A landscape with many valleys, sampled at points; each row gives a point and its height.
A ball rolls from a point to whichever of its 4 nearest points has the largest drop for the distance, and stops where none of them is lower. Distance is the straight distance between rows; heights are no part of it.
moren: [ 86 106 126  93 168 148 173 165 161 173 128 185 129 199 115 141 125 131
 185 186 100 120 146  95 104 125 159 106  79 174  58 136 151 103 115 148
 133  97 105 106 121  67 124  79 103 161 119 107]  height 455
tukuv: [118 154 121 114 111 128 118  84  86  88 152 114 150 117 157 133 111 150
  90 121 159 120 115 136 123  99 171 124 150 128 136 138  83 146 142 161
 160 138 127 152 109 161 139 160 146  72 168 158]  height 356
tov: [ 96 153 130 166 124 131 240 163  99 133 155 181 126 131 184 129 135 106
 129 163 123 111 134  78  93 153 149 135 153 162 105 157  66 131 140 110
 179 149 128 138 140  93  88  92  79 177 153  74]  height 129
podeb: [148 120 107 110 121 124 157 138 163 158  82 125  70 139  67 132 131 114
 145 123  87 126 158 132 137 153  85 160 115 137 110 111 200 132 112 134
 112 114 102 106 160 122 153 140 105 134 119 118]  height 380
sil: [148 100 130 141 140 112  53 132 107 120 144  73 121 139 109 103 142 146
 129 123 168 107 123 173 157 122 112 151 162  84 172  92 167 114  90  92
  94 138 133 140 102 140 110 149 163 129  81 158]  height 243
mog: [120 137 146 176 151 146 206 151  89 105 134 168 143  87 184 101 146  91
 134 163 122 134 117  88 135 141 167 147 168 139 143 142  79 151 149 146
 172 163 158 165 149 108  76 111  69 144 195  61]  height 130
guzi: [175 149 102 141 121 100  94 103 152 175 142  70 101 136  66 114 150 159
 144 107  91 129 147 155 144 100  81 124  89 116 135 130 172  65 125  78
  94 140 128  81  65 131 125 151 140 158  88 194]  height 639
diz: [104 120 140 137 130 122 170 179 128 159 114 184 100 140  87 140 114 119
 174 133 118 131 113 123 144 133 122  86 104 152  74 114 143 141 141 174
 134 125 123 111 148 114 127 107 116 162 110  92]  height 344
nuko: [121 113 126 122  85 154  34 130 149 132 100  73 183 132 160 117 121 126
  77  88 162 152  98 190 167 137 125 132 167  88 198 155 133 159  98  72
  91 111 106 133 113 172 115  86 219 117  87 174]  height 401
fuvis: [115 150 114 106 151 151 137  78 117  85 112 147 152 110 187 147 156  94
  97 144 157 131  97 123 125 127 157 118 178 127 171 155  44 135 145 179
 189 134 164 168 122 165 106 113 116  69 181 148]  height 419
fot: [159 121 106 170  96  99  92 121 180 193 117  64 117 174  52 162 128 136
 162  93 102 165 141 130 145 100  82  99  43 111 110 125 215  58 137  44
  55 105  74  65  68  93 148 130 157 135  94 190]  height 295
beru: [172 150 106 156 105 101  87 104 165 185 137  63 117 146  58 130 131 154
 151 100  88 150 138 143 142  97  83 108  66 116 121 132 188  59 132  63
  80 127 106  65  59 117 136 144 142 150  92 194]  height 396
gup: [ 88 147 144 141 121 109 181 189 113 156 150 193 127 142 136 142 124 124
 168 129 118 127 134 101 114 132 127  82 118 161  77 137  80 131 145 148
 144 146 142 127 139 108 114 103 107 181 120  74]  height 326
teker: [154 138 104 116 103  99 120 132 160 182  92  97  79 175  52 143 112 124
 165 113  61 154 192 133 117 142  81 159  94 133 106 130 202 118  90  94
  79 129  98  89 137 117 172 145  96 140 137 110]  height 304
badaf: [124  87 141 125 112 143  24 133 132 109 115  70 172 121 153 112 119 139
 103 114 170 142 101 176 145 132 134 148 165  79 188 116 149 138  91  77
  87 114 120 139 126 146 121 120 192 120  87 153]  height 418
nok: [112 116 127 125 106 156  41 111 132  81  91  74 197  77 195  86  88 161
  85 104 133 140  81 170 129 133 157 149 139 102 176 130  94 166 109  93
 116 120 117 133 133 177 154 110 192 132 111 156]  height 183
nifo: [132 137 135 114 107 129 135  88 115  95 167 140 145 112 128 152 116 135
  70 121 158 124 128 120 107 107 148 106 127 126 136 142  99 144 169 156
 135 123 135 134 128 131 139 159 143  88 147 147]  height 137
seni: [110 145 129 119 123 140 107 108  90  71 104  84 143 102 221 109 121 153
 121  92 155 118  87 140 127 115 182 153 174 129 131 116  76 147  94 165
 181 132 138 174 133 208 135 153 147  81 167 167]  height 480
roru: [167 138  97 136 124 101  96  97 151 170 141  77 101 136  73 110 155 154
 135 108  96 116 156 150 145 109  79 136 100 118 136 129 163  70 123  84
  96 138 129  86  74 131 122 148 135 154  87 191]  height 429
zama: [ 83 153 129 129 128 115 196 183 130 154 161 190 131 163 166 144 126 126
 157 152 117 106 147  77  81 148 131 103 119 165  74 155  72 114 144 119
 153 135 134 132 139 100 116  88  93 187 118  78]  height 209
rulo: [164 115  93 121 127 117 129  98 168 157 126  96  84 130  78 117 159 138
 117 109 100  96 172 130 132 135  81 158 110 117 142 125 165  88 137  97
 102 119 121 109 117 131 135 138 124 142  89 176]  height 184
migi: [115 140 163 144 124 117 170 173 115 130 143 175 130  98 129 147 125 109
 142 114 130 149 135 108 121 131 115  80 130 143  99 113 102 145 144 162
 136 150 154 125 163 113 122 151 121 148 144  66]  height 239
pudi: [167 140 107 139 136 100  86 109 131 159 149  75 101 137  78 104 157 160
 137 110 118 110 140 167 153 104  83 136 115 109 149 115 166  80 109  90
 100 151 133  99  70 138 114 157 147 155  81 189]  height 398
bupa: [116 121 110 119 126 120 170 153 137 170  76 161  77 152  62 134 120 111
 168 148 100 133 129 142 154 145 110 139 106 148  88 114 190 144 109 158
 128 122  93 101 148 113 141 122 111 142 114 104]  height 370
Midid: [119  88 140 135 110 144  30 125 121  91 116  67 177 109 163 102  97 155
 106 119 161 145  93 170 138 131 147 151 159  84 175 113 131 152 100  79
  99 116 116 139 132 148 140 117 183 114  99 141]  height 222
zumu: [129 111 140 105 109 136  21 141 147 134 112  74 160 145 148 130 144 132
  91  98 177 137 109 189 160 130 110 147 160  97 200 130 173 131  71  75
  72 117 126 133 116 156 103 130 201 131  91 176]  height 532
dipo: [118 129 159 141 124 121 163 177 123 137 132 184 114 117 105 145 113 113
 152 118 124 140 115 109 136 130 115  77 119 144  85 106 129 144 148 172
 133 129 141 119 161 118 131 134 118 156 121  79]  height 223
vin: [163 120 110 148  98 102  92 113 183 188 120  65 113 164  63 153 127 139
 160  93  72 166 168 124 123 103  83 116  55 118 112 133 197  61 136  54
  58 112  96  68  84 108 153 136 133 145 107 178]  height 284
Bevuv: [118  96 140 133 108 140  39 122 106  75 118  71 173  99 172  93  86 165
 111 119 150 140  92 163 128 125 164 155 148  93 162 110 115 155 109  93
 111 120 116 142 131 159 150 133 176 109 116 141]  height 109
rugo: [128 169 133  81 209 156 185 165 125 147 185 176 132 225 111 127 123 100
 192 191 109 112 155  64 101 129 154 103 103 177  52 116 171  86 101 134
 138 106 117 140 121  65 185 100  30 147 139  34]  height 409
Mogap: [115 156 116 102 142 146 145  77 117  91 121 142 158 108 180 148 154 104
  89 141 159 134 112 129 117 118 157 113 169 130 164 156  57 133 143 178
 180 140 160 158 126 152 111 132 123  71 183 149]  height 387
zon: [110 157 119 111 129 140 125  92  91  81 114 107 140 122 194 129 132 133
 110 112 161 120  93 137 133 108 173 129 187 130 142 135  61 143 117 181
 195 136 143 172 113 192 121 137 132  67 178 169]  height 373
Gaper: [115 152 118 107 141 144 131  81 101  86 114 127 144 122 193 138 143 114
 109 127 163 122  94 132 132 117 165 118 190 129 160 142  46 135 129 187
 201 133 151 170 116 186 111 118 123  70 176 161]  height 445
meza: [109 152 126 118 115 136 107 103  85  74 119  86 146 109 196 110 114 157
 116 105 153 121 100 144 125 103 184 146 163 129 129 119  82 149 108 162
 177 143 131 165 120 195 138 159 147  78 169 165]  height 397
Dab: [ 96 116 113 120 130 120 175 157 134 178  86 179  91 164  72 137 120 117
 183 160 107 133 120 138 150 135 124 118  98 156  75 119 174 141 110 166
 135 120  98  98 135 103 127 104 113 150 110 108]  height 400
kekop: [110 138 120 128 109 159  48 108 137  86  84  79 200  70 196  78  94 158
  69  86 127 137  72 176 138 134 155 143 132 109 180 140  79 181 114 101
 125 124 112 133 128 194 154  98 196 144 105 167]  height 228
Zoga: [112 161 116 105 119 135 130  85  93  86 130 113 145 118 175 135 132 137
 101 122 159 125 107 139 125 105 173 123 170 131 145 142  67 144 128 172
 181 142 137 159 108 176 128 151 139  69 177 165]  height 96
tav: [150 105 123 115 129 133 160 133 164 143  94 138  73 125  75 133 127 115
 124 115 106 115 143 119 136 153  90 145 117 127 114 107 195 131 134 147
 116 101 110 119 168 121 150 135 114 131 107 126]  height 251
sobi: [135  87 139 140 124 126  38 131 108 103 133  67 145 129 135 106 121 148
 125 124 170 127 109 172 147 129 132 152 167  80 174  99 151 131  97  86
  96 126 125 148 120 138 125 134 174 116  88 144]  height 139
sov: [160 115 115 143 145 101  80 117 112 141 153  80 102 140  89  98 158 151
 133 121 150  94 139 166 159 116  98 149 143  96 160 100 163  98 109  92
 105 143 132 127  87 142 111 148 148 141  76 174]  height 181
Zofan: [160 142 152 117 136 109  33 147 140 135 128  67 125 143 113 115 147 150
 121 105 159 130 110 185 158 105  87 142 135 108 179 101 200 100  62  91
  77 138 138 117  94 146 100 173 171 151  97 180]  height 436
bivi: [160 112 121 143  97 103  93 126 183 190 115  68 108 182  56 160 115 125
 168  86  69 170 189 115 115 106  84 121  62 118 103 127 206  76 122  61
  47 113  93  75 104 106 167 133 118 139 121 149]  height 276
nep: [ 86 115 120 118 139 126 173 169 136 177 110 191 111 170  95 137 121 127
 185 162 107 123 121 120 132 127 141  95  87 164  64 129 145 127 127 168
 138 115 108 105 129  96 121  86 113 163 106 107]  height 454
supa: [154  94 111 137 128 115 118  89 127 125 159 110  95 129  78 117 141 145
 102 121 156  80 146 130 142 129 117 147 131 101 145 116 149 118 161 116
 117 115 117 140 111 131 124 126 144 115  77 168]  height 163
Zuril: [116 103 138 134 106 140  47 118 100  69 121  74 172  95 177  90  84 170
 113 116 146 135  93 157 121 120 168 155 146 100 148 108 112 159 111 103
 123 124 115 147 129 164 157 143 169 104 125 140]  height 140
zem: [115 146 127 116 143 146 124  88  94  81 106 116 135 125 205 131 135 119
 120 112 162 122  84 131 141 121 167 127 201 126 155 132  45 142 116 184
 207 128 151 178 124 203 115 116 125  73 174 167]  height 448
ledis: [ 91 160 127 120 134 130 212 178 129 138 165 189 132 173 193 150 128 117
 144 162 121 105 146  69  58 163 124 126 124 171  75 157  80 106 137 104
 162 126 126 136 152  90 124  88  77 180 130  75]  height 157
lovel: [ 92 121  99 108 132 112 178 127 142 198  91 181 102 194  76 144 130 126
 175 194 102 138 152 143 131 136 132 143  74 169  70 142 177 133  79 131
 124 117  81  73 113  70 126 112 121 145 118 113]  height 415
nuv: [163 128  99 117 110 113 122 117 179 173 102  86  89 147  69 134 137 131
 143 103  61 136 194 124 114 133  75 157  95 129 118 134 187  93 115  85
  82 120 113  89 126 124 160 148 108 143 121 146]  height 253
Kop: [154  98 130 123 124 136 152 125 167 126 117 142  85 116  80 140 127 117
 103 111 128 107 136 113 128 144  99 131 115 122 121 110 178 132 152 148
 119  94 119 126 168 121 146 134 123 124 101 134]  height 150
lurov: [122 149 139 109 142 147 157  99 129 101 130 152 161  86 166 157 153  93
  79 135 148 150 134 117 108 124 139 103 145 133 154 144  80 130 144 165
 146 145 167 137 149 121 116 156 123  89 185 117]  height 377
pebab: [105 117 140  72 197 158 172 171 162 162 148 171 138 212 120 138 127 130
 186 190  99 124 161  71  98 123 160 113  85 177  53 124 169  94 103 134
 131  96 104 118 124  51 143  86  85 153 133  87]  height 432
ledo: [ 89 157 134 151 120 106 207 180 107 150 157 184 129 134 157 136 131 116
 158 141 122 125 146  90 100 143 131 103 131 159  91 147  66 129 144 128
 158 160 140 131 139 103 103 104 101 180 132  72]  height 164
fomov: [145  90 117 150 128 115  93 100 101 111 169  97 108 134  89 108 131 151
 115 127 165  91 133 142 147 122 133 149 145  89 148 106 141 131 144 109
 117 123 116 148 103 135 125 130 149 107  81 160]  height 186
tifi: [162 103  98 128 130 117 127  93 150 147 138 102  85 130  76 115 156 139
 110 115 125  85 164 131 136 135  92 155 119 110 144 123 161 104 144 108
 111 118 122 120 114 128 128 131 132 132  80 176]  height 174
Pinel: [119 141 120 110 163 158 123  79 114  82 108 162 154 111 198 139 148  93
 111 147 161 124  79 121 132 139 154 117 182 127 177 155  29 140 154 177
 199 120 172 175 128 172 100  86 110  77 179 139]  height 446
Sobos: [166 144 126 136 142  99  61 128 119 151 144  68 109 139  91 104 154 158
 136 113 137 116 120 177 163 105  84 135 130 105 160  99 178  87  84  91
  92 151 137 109  77 143 105 166 155 152  84 181]  height 322
fugum: [139 104 131 143 109 121 103  89  97  97 178 114 122 125 102 120 109 155
  95 124 168 100 124 130 129 112 150 134 134 100 139 122 125 148 164 128
 126 118 114 147 112 135 138 137 149  94 104 155]  height 285
ludi: [ 85 125 132 125 138 120 170 182 131 167 131 196 118 164 117 143 113 130
 180 149 112 119 124 104 120 128 135  81  97 163  62 136 108 124 140 157
 139 123 124 117 132 105 121  86 108 176 104  97]  height 655
ret: [133 110 133 143 106 128  76 102  79  79 162  89 139 120 129 104  90 170
 112 125 161 114 112 145 130 107 168 143 145 102 137 114 113 157 141 119
 126 129 112 154 109 150 147 151 156  87 123 144]  height 185
fipan: [117 149 157 143 141 132 182 153 113 111 136 158 150  79 156 142 147  92
 127 133 130 155 144 105 118 133 129 104 147 136 131 125  86 139 134 155
 148 166 168 136 161 107 106 154 109 133 179  68]  height 310
roda: [119 158 121 103 116 136 144  78 106  92 142 134 156 111 161 152 138 125
  80 130 159 133 122 128 115 104 158 111 151 134 149 151  69 138 147 171
 161 138 142 144 117 151 126 158 136  73 178 152]  height 342
mugez: [155 134  99 111 111 107 130 129 170 175  91  97  80 150  62 138 124 125
 151 110  63 145 187 131 123 144  79 163 104 130 112 127 198 113 103  98
  88 122 103  91 144 123 165 148 101 139 128 126]  height 302
disa: [119 140 134 116 164 155 151 102 131  91 111 154 165  78 186 144 165  79
 102 154 147 152 119 111 118 135 148 118 161 126 170 152  67 131 147 167
 167 144 176 155 146 125 100 125 104  89 191 109]  height 366
dunat: [146 121 151 118 114 135 145 111 140 106 154 157 129 106 114 157 115 122
  76 111 152 127 129 107 109 121 122  98 115 126 128 123 128 143 169 155
 121 106 136 125 156 119 142 151 139 102 130 128]  height 194
pob: [132 113 119 122 129 127 165 154 145 156  82 151  72 137  68 136 118 110
 155 130 104 125 126 136 146 151 100 133 114 140  94 105 194 144 122 160
 125 112 102 110 163 122 143 125 108 138 114 107]  height 330
Tapek: [147  93 123 151 136 112  72 118  94 115 154  83 117 137  98 100 135 153
 129 127 171  97 126 161 152 122 125 152 158  85 160  96 150 122 118  98
 107 134 125 146 100 135 117 136 160 116  80 157]  height 189
Zufi: [123 146 162 138 130 124 171 158 119 117 140 165 144  87 142 151 136 103
 123 117 133 153 139 109 114 131 119  90 135 140 121 118  99 143 141 161
 134 153 163 126 166 106 120 162 121 136 158  70]  height 252
bituz: [121 143 137 111 150 148 160 109 132  94 122 152 164  76 173 151 163  88
  95 143 143 153 131 113 107 128 140 112 153 133 162 145  76 131 143 162
 154 149 174 143 152 119 108 148 116  92 189 105]  height 353
Mer: [151  93 117 144 122 118 112  90 115 116 164 117 103 132  87 116 131 146
  96 123 161  85 137 129 138 122 130 141 132 100 144 120 142 133 162 120
 120 110 114 145 111 130 129 126 146 109  83 163]  height 179
ladin: [123 124 137 125 178 161 131 104 125  75 110 175 162  78 205 130 158  77
 109 162 139 136  95 104 130 146 156 134 159 125 179 152  60 135 163 167
 176 126 186 176 151 132  95  98  83  95 189 101]  height 311
Tadil: [107 129  98 119 126 106 175 144 132 189  78 162  80 174  59 138 124 118
 174 166  97 139 142 151 146 145 112 148  96 159  83 125 192 144  88 144
 123 127  83  86 127  98 141 121 114 141 116 102]  height 408
nufe: [124 124 144 120 179 160 109  95 107  60 117 202 161  76 232 129 141  80
 114 156 137 113  66  99 132 157 155 141 153 134 177 155  36 149 187 161
 178 109 188 179 155 145 100  79  83  97 187  98]  height 347
Kob: [152 101 145 122 122 140 149 127 158 118 129 151 102 112  92 148 118 116
 101 108 136 118 127 109 126 138 105 113 116 123 117 111 168 138 161 157
 116  95 130 127 171 118 144 141 127 121 108 125]  height 250
Dume: [155  95 108 144 137 109 103  99 116 133 155  95  97 135  82 107 149 150
 117 125 150  81 146 147 146 129 112 155 141  96 152 109 152 110 135 105
 110 133 124 134  94 134 117 132 146 125  74 168]  height 170
mut: [ 95 122  99 114 131 116 178 140 138 193  83 180  97 184  72 138 126 123
 178 182 100 136 140 145 139 137 130 136  84 164  75 134 182 138  93 145
 129 124  85  82 117  84 126 105 120 149 114 113]  height 412
Gome: [ 99 155 147 163 125 112 205 175  98 136 154 176 132 111 155 129 141 105
 151 135 124 134 144  99 114 139 133 105 144 151 103 134  68 139 138 135
 155 173 149 135 142 102  97 122 103 166 148  64]  height 149
mobo: [157 134 112 124 100  97 106 129 168 188 104  84  91 178  53 150 108 127
 169 102  58 164 199 120 113 130  83 146  85 127 105 131 203 107 101  80
  65 123  99  84 127 121 175 142 101 142 131 120]  height 277
Tiru: [134 139 152 112 116 141 150 106 133 105 153 156 151  95 134 159 132 113
  74 117 150 138 135 111 103 117 130  93 125 133 135 134 105 138 161 164
 129 129 150 127 155 119 135 167 140  96 155 120]  height 77
pipab: [132 127 129 126 101 124 117  84  97  93 172 123 134 125 118 132 105 157
  82 120 165 111 122 127 120 105 158 121 131 116 134 136 106 152 164 143
 133 120 118 144 108 143 143 151 150  83 132 153]  height 229
vetu: [123 114 150 134 128 130 160 169 135 143 108 173  93 128  86 144 112 111
 153 122 120 134 113 121 144 140 109  95 113 140  86 100 163 143 140 177
 133 116 122 116 164 116 132 125 120 147 113  95]  height 296
sir: [107 150 157 152 123 114 187 177 107 134 146 172 134 101 139 137 135 109
 149 121 126 144 140 106 121 132 123  90 138 146 101 127  83 141 139 153
 141 166 157 127 155 108 110 140 113 161 149  64]  height 273
Fumid: [122 136 150 159 158 143 190 147 104 101 126 160 153  74 178 121 156  84
 128 157 128 152 129  98 132 141 151 136 164 134 147 136  84 143 140 151
 163 164 170 158 156 106  84 127  81 128 195  61]  height 161
rozu: [112 144  93 119 112  95 162 125 132 201  85 158  86 190  52 142 117 123
 174 172  94 145 162 154 136 148 108 155  85 156  82 135 190 144  74 123
 112 135  81  77 120  97 146 130 112 141 125  96]  height 440
gog: [165 123  91 119 121 113 124 106 176 166 117  87  87 136  76 122 150 139
 128 103  73 113 183 129 123 131  77 156  98 125 132 132 174  81 128  89
  91 119 121  97 117 129 143 142 118 145 101 168]  height 213
Damad: [149 141 124 143  82 166  54 130 136 125 101  65 171 112 158  89 103 134
  70  67 126 164  85 193 196 131 122 124 176  88 191 161 103 195 117  88
 115 129 103 137  97 201 116  65 236 108  96 180]  height 468
lenos: [131 132 169 130 122 128 161 157 130 121 143 172 129  98 117 155 120 109
 122 108 133 145 123 108 120 132 108  82 122 137 105 108 124 144 150 167
 125 131 150 122 175 113 133 154 126 135 140  84]  height 35
tafaf: [161 124 110 125 100 104 102 121 181 184 111  74  97 167  63 149 115 127
 159  94  57 161 196 119 113 119  79 138  79 124 107 133 196  86 113  72
  62 118 105  80 117 117 170 141 104 146 128 139]  height 272
Kimad: [118 153 125  99 140 146 148  85 125  98 127 146 164  99 172 153 158  98
  80 139 153 142 125 125 109 115 148 109 158 129 163 152  65 131 146 171
 166 139 164 145 132 138 116 145 126  77 182 138]  height 374
fiveg: [117 135 129 123 104 128  95 100  77  72 142  89 149 111 166 109  98 171
 111 114 155 120 101 145 125 101 181 142 150 120 129 117  95 156 126 142
 153 136 119 155 109 174 153 164 153  77 158 152]  height 257
fop: [138 150  98 121 103  92 133 131 144 191  86 121  78 181  42 141 111 120
 172 138  76 154 182 145 129 144  88 161  96 141  96 135 201 139  81 107
  95 134  90  85 129 117 169 145 102 137 136  96]  height 116
kibu: [ 94 138 147 142 121 114 173 186 116 154 142 192 118 136 120 141 116 123
 172 127 120 129 127 106 126 129 123  77 115 157  73 127  96 135 146 162
 139 140 136 120 141 111 118 111 113 176 114  80]  height 459
Delig: [ 88 152 136 148 120 108 194 187 111 154 156 188 131 138 150 140 127 123
 162 136 118 122 141  92 105 138 129  93 126 161  82 145  70 127 142 135
 151 152 139 130 139 105 106 104 103 178 123  73]  height 203
Gapi: [159  94 104 130 131 121 131  93 151 138 142 112  86 129  80 118 149 137
 101 114 133  79 156 125 132 136 100 153 124 109 145 123 159 112 155 116
 112 111 119 131 122 129 128 128 135 127  79 172]  height 171
Nubi: [125 145 159 128 134 130 170 147 122 109 139 160 151  83 149 152 143  95
 111 124 137 158 142 108 112 129 123  92 136 136 126 123  95 141 142 158
 136 155 168 130 165 108 117 166 120 123 172  76]  height 325
Reren: [145 115 136 124 106 128 134  92 128 102 168 144 128 117 107 147 117 137
  72 117 160 111 130 114 111 115 138 111 120 120 134 136 123 145 179 146
 124 107 126 136 138 126 140 144 144  96 123 146]  height 268
dunom: [140 144 123 135  97 169  52 118 136 108  93  74 186  93 168  78  94 145
  62  73 119 155  75 189 175 131 129 123 157  92 194 156  80 197 120  98
 120 132 106 137 103 202 134  72 220 131  96 175]  height 107
pinat: [123 141  95 118 113 100 161 134 136 189  78 140  75 172  52 141 117 117
 169 152  88 141 156 149 141 149  99 160 101 151  93 127 198 147  84 131
 113 132  89  90 138 113 151 138 106 140 125  98]  height 433
kede: [136  92 136 152 115 122  68 107  84  86 161  85 135 122 122 101 100 164
 116 127 165 113 112 150 137 114 158 149 155  92 146 106 128 149 136 109
 120 124 115 155 111 143 137 141 161  97 108 142]  height 84
punub: [113 143 146 165 142 128 201 160 101 116 138 160 143  83 169 120 153  91
 141 147 129 147 139  99 123 140 144 122 159 141 131 134  76 145 137 142
 160 176 160 147 151 105  88 129  93 147 180  60]  height 148
Bulom: [ 84 106 115 101 154 132 179 154 151 185 103 186 116 189  99 142 128 129
 184 188 102 130 136 115 127 126 150 114  78 171  62 137 159 116 106 152
 136 108  97  94 117  68 120  86 117 153 113 118]  height 424
gite: [135 124 161 160 168 161 167 137  86  78 127 184 150  73 211  98 142  88
 131 168 116 120  80  89 142 142 174 154 154 139 154 142  83 150 172 162
 168 141 173 186 164 122  81 102  56 126 207  65]  height 178
niku: [139  94 141 133 134 124  37 137 110 116 133  69 141 138 130 111 138 143
 123 121 176 122 115 181 154 127 116 150 164  79 179  94 166 119  83  86
  90 130 129 141 115 141 112 141 175 127  88 152]  height 381
zep: [121 126 131 132 102 122  90  99  75  76 157  96 145 112 145 108  94 174
 110 121 155 120 109 142 126 100 177 139 143 117 134 120 103 157 142 138
 140 134 114 153 112 158 151 157 152  83 147 151]  height 270
Pof: [110 127 131 125 112 142  65 116 100  62 106  72 171  84 201  92  93 174
 111 104 141 127  86 154 119 119 179 162 139 119 140 114  98 159 104 122
 135 129 122 152 132 181 160 153 168 105 142 150]  height 162
rim: [154  95 121 134 120 130 130  94 140 116 156 129  97 123  85 132 127 135
  85 115 153  87 142 118 128 130 118 134 123 108 140 123 150 131 171 132
 119  97 119 137 133 125 135 128 139 109  88 159]  height 75
Letig: [137 129 161 117 120 137 151 130 139 108 150 163 137  96 125 161 119 112
  89 108 144 141 132 105 109 124 117  86 121 133 123 124 123 140 161 165
 122 121 151 122 168 116 137 161 133 114 145 105]  height 144
tob: [145 105 144 127 126 136 156 150 154 130 111 156  88 119  83 146 116 108
 123 110 127 123 125 116 135 147  99 113 116 132 102 100 179 145 148 167
 122 103 121 121 178 117 144 133 119 129 113 110]  height 242
Pite: [126 128 150 144 171 155 170 132 120  88 118 160 157  66 193 125 162  79
 122 161 133 150 116 101 127 141 156 134 159 129 163 142  80 136 148 160
 162 152 181 164 156 114  89 123  83 111 199  75]  height 220
gem: [128 121 153 118 179 163 111 107  99  53 120 204 164  71 239 127 142  82
 117 153 132 110  64  95 134 155 161 145 147 133 168 154  44 151 193 159
 177 109 188 181 166 140  97  82  75 100 194  88]  height 348
Nir: [ 83 128 129 105 152 130 170 185 151 164 147 194 131 183 140 143 119 135
 178 160 109 112 140  83  91 134 144  93  92 167  60 148 106 102 136 144
 135 113 128 122 132  93 126  77  92 181 110  95]  height 697
Lod: [103 151 143 170 130 120 217 170  95 128 146 168 135 100 167 121 146  97
 139 152 122 133 142  93 119 141 143 126 157 147 118 142  67 142 138 131
 164 175 148 142 142 104  86 117  91 162 165  61]  height 108
Tur: [168 137 107 163  98 103  90 109 173 192 127  63 116 154  56 145 127 146
 158  97  92 162 135 135 143  93  83 102  52 114 113 128 199  57 134  52
  72 116  93  63  60 106 143 137 150 144  93 192]  height 305
difi: [ 92 158 128 103 143 130 194 186 136 144 163 190 134 185 186 150 126 122
 159 164 117 105 149  67  60 157 126 119 113 172  66 149  89 100 134 110
 151 114 124 134 150  89 135  86  76 180 126  74]  height 195
pupov: [144 130 147 106 129 118  24 149 146 134 123  69 139 146 133 126 153 141
 106 102 169 130 113 190 155 115  95 145 146 106 188 113 193 113  62  85
  71 126 139 128 106 150 101 160 182 145  94 178]  height 479
Bemod: [167 133 101 138 104 106  99 104 180 184 124  70 107 148  65 132 137 148
 147  95  66 146 171 134 128 106  79 124  74 120 122 137 176  65 132  65
  71 123 115  72  85 121 145 142 129 150 101 181]  height 314
nor: [124 136 145 132 161 148 167 127 124  97 120 154 160  72 181 138 164  80
 112 150 136 156 131 104 120 139 141 119 157 128 162 139  78 135 140 157
 155 153 178 151 157 111 100 140 103 106 193  83]  height 278
zar: [156  99 129 123 124 138 144 108 162 122 135 140  92 117  88 139 128 123
  87 108 139 100 138 109 122 141 104 130 115 119 131 117 166 134 162 144
 116  92 120 127 158 119 142 132 128 117  96 144]  height 238
ravis: [164 123  97 134 136 106 107  99 142 159 145  85  94 135  75 105 166 152
 128 114 113  94 159 150 145 118  88 149 115 112 146 121 159  83 127  94
 102 134 132 107  87 135 121 143 137 144  77 186]  height 201
luz: [ 87 104 113  95 155 126 185 135 154 190 107 186 114 197  96 143 132 129
 180 203 100 136 154 123 119 132 145 132  72 173  65 138 178 117  84 133
 126 110  86  79 117  52 122 103 125 144 116 114]  height 417
viso: [143 109 159 126 123 141 153 142 151 122 129 161 104 107  96 151 113 113
 109 109 133 126 124 109 128 135 106  98 113 128 108 105 159 141 159 167
 120 102 132 124 179 115 143 144 126 124 117 109]  height 297
sosaz: [110 137 131 124 109 135  83 110  85  67 120  76 155  98 193  99  99 173
 117 106 149 124  91 149 126 104 181 154 149 121 132 114  94 155 109 140
 154 134 123 161 125 183 155 162 158  89 158 154]  height 196
tiv: [164 110  99 111 128 122 141 113 177 155 105 107  76 126  77 125 147 129
 117 109  92 101 173 123 125 148  78 165 111 127 130 120 184 106 129 111
 108 110 115 110 146 126 147 137 113 134 102 153]  height 215
Mavit: [117 144 146 186 142 143 224 149  85 117 145 173 138 100 180 101 138  90
 132 166 120 125 112  88 128 145 173 149 167 146 131 151  77 148 148 136
 177 157 147 162 142 107  71  97  66 158 186  67]  height 125
pim: [119  90 140 140 112 135  42 121 102  76 129  70 163 106 156  97  91 165
 120 122 155 135  98 159 131 124 159 155 153  91 160 105 127 153 109  94
 111 123 119 151 125 148 148 134 169 103 111 137]  height 156
gapig: [111 159 135  78 178 144 175 186 137 140 173 185 136 214 167 144 123 118
 180 177 111 107 149  61  67 153 129 122 106 176  54 133 137  89 119 125
 141 102 127 146 146  82 170  96  47 157 137  51]  height 338
nube: [110 121 131 130 113 150  50 112 123  72  93  75 188  71 202  86  91 170
  99  99 134 136  81 159 120 127 168 157 131 112 160 120  93 164 103 109
 125 122 122 139 141 179 161 134 179 122 126 154]  height 158
tibu: [120 110 129 127  89 163  35 120 146 109  96  73 193 106 173 100  98 142
  76 101 145 157  86 179 152 136 137 134 159  86 194 151 109 167 109  78
 104 114 108 131 121 168 138  81 205 128  90 161]  height 324
Vak: [ 86 159 127 152 121 118 222 173 110 143 161 182 130 144 178 139 135 111
 142 152 122 113 144  79  85 155 136 124 142 164  91 158  61 125 140 111
 171 150 128 137 143  94 100  91  87 181 140  76]  height 136
zorir: [182 168 129 152 115  98  68 124 142 170 137  55 110 137  59 114 125 164
 149 107 112 151 104 164 163  89  81 112  83 113 133 115 201  70 105  78
  90 144 110  77  53 126 120 158 159 152  93 192]  height 732
Mal: [128 117 152 128 182 163 125 111 108  65 116 190 161  71 223 125 147  81
 114 160 132 123  77  96 135 151 159 143 155 130 172 148  59 144 178 163
 173 119 188 181 162 134  91  89  73 100 197  89]  height 288
Vurok: [178 161 136 136 132  98  59 134 134 158 141  64 110 134  76 105 138 163
 139 107 129 132 109 177 164  98  79 126 108 114 149 103 195  79  83  88
  89 149 133  96  68 142 108 171 156 156  93 186]  height 526
zila: [ 94 118 132  85 176 147 167 181 160 163 147 186 138 204 139 145 121 135
 184 181 104 112 150  72  88 132 151 103  85 175  58 139 137  94 119 144
 131  97 117 125 131  77 140  79  82 166 121  91]  height 496
kas: [116 122 135 132 108 132  70 113  84  71 133  78 156 101 174  96  89 176
 116 116 149 126  96 149 124 110 179 154 146 114 137 110 101 157 115 130
 140 132 118 155 124 171 157 159 158  90 145 146]  height 103

Two balls start at each pair of points below. Name the first point that both come to, or write never.
beru / Bemod: vin
Vurok / pudi: supa
gup / zila: Vak

For each start below, name the point where the ball stops.
moren: Kop
zorir: rim
luz: Kop
pebab: Lod
guzi: rim
tiv: rim
lovel: Kop
zama: Lod
Pinel: Lod
ludi: Lod

Call two points neighbours if one is among the 4 nearest of the other. Go from one point of each pair to the other, from neighbour to neighbour, staying as low as possible. Name the highest point that can't be avoided.
Lod / Tiru: sir
Tiru / Zoga: tukuv
kede / Bevuv: pim
rim / Bevuv: fomov
kede / Kop: zar
Kop / fop: mugez
Tiru / lenos: Letig
kede / sobi: Midid
kas / Bevuv: Zuril
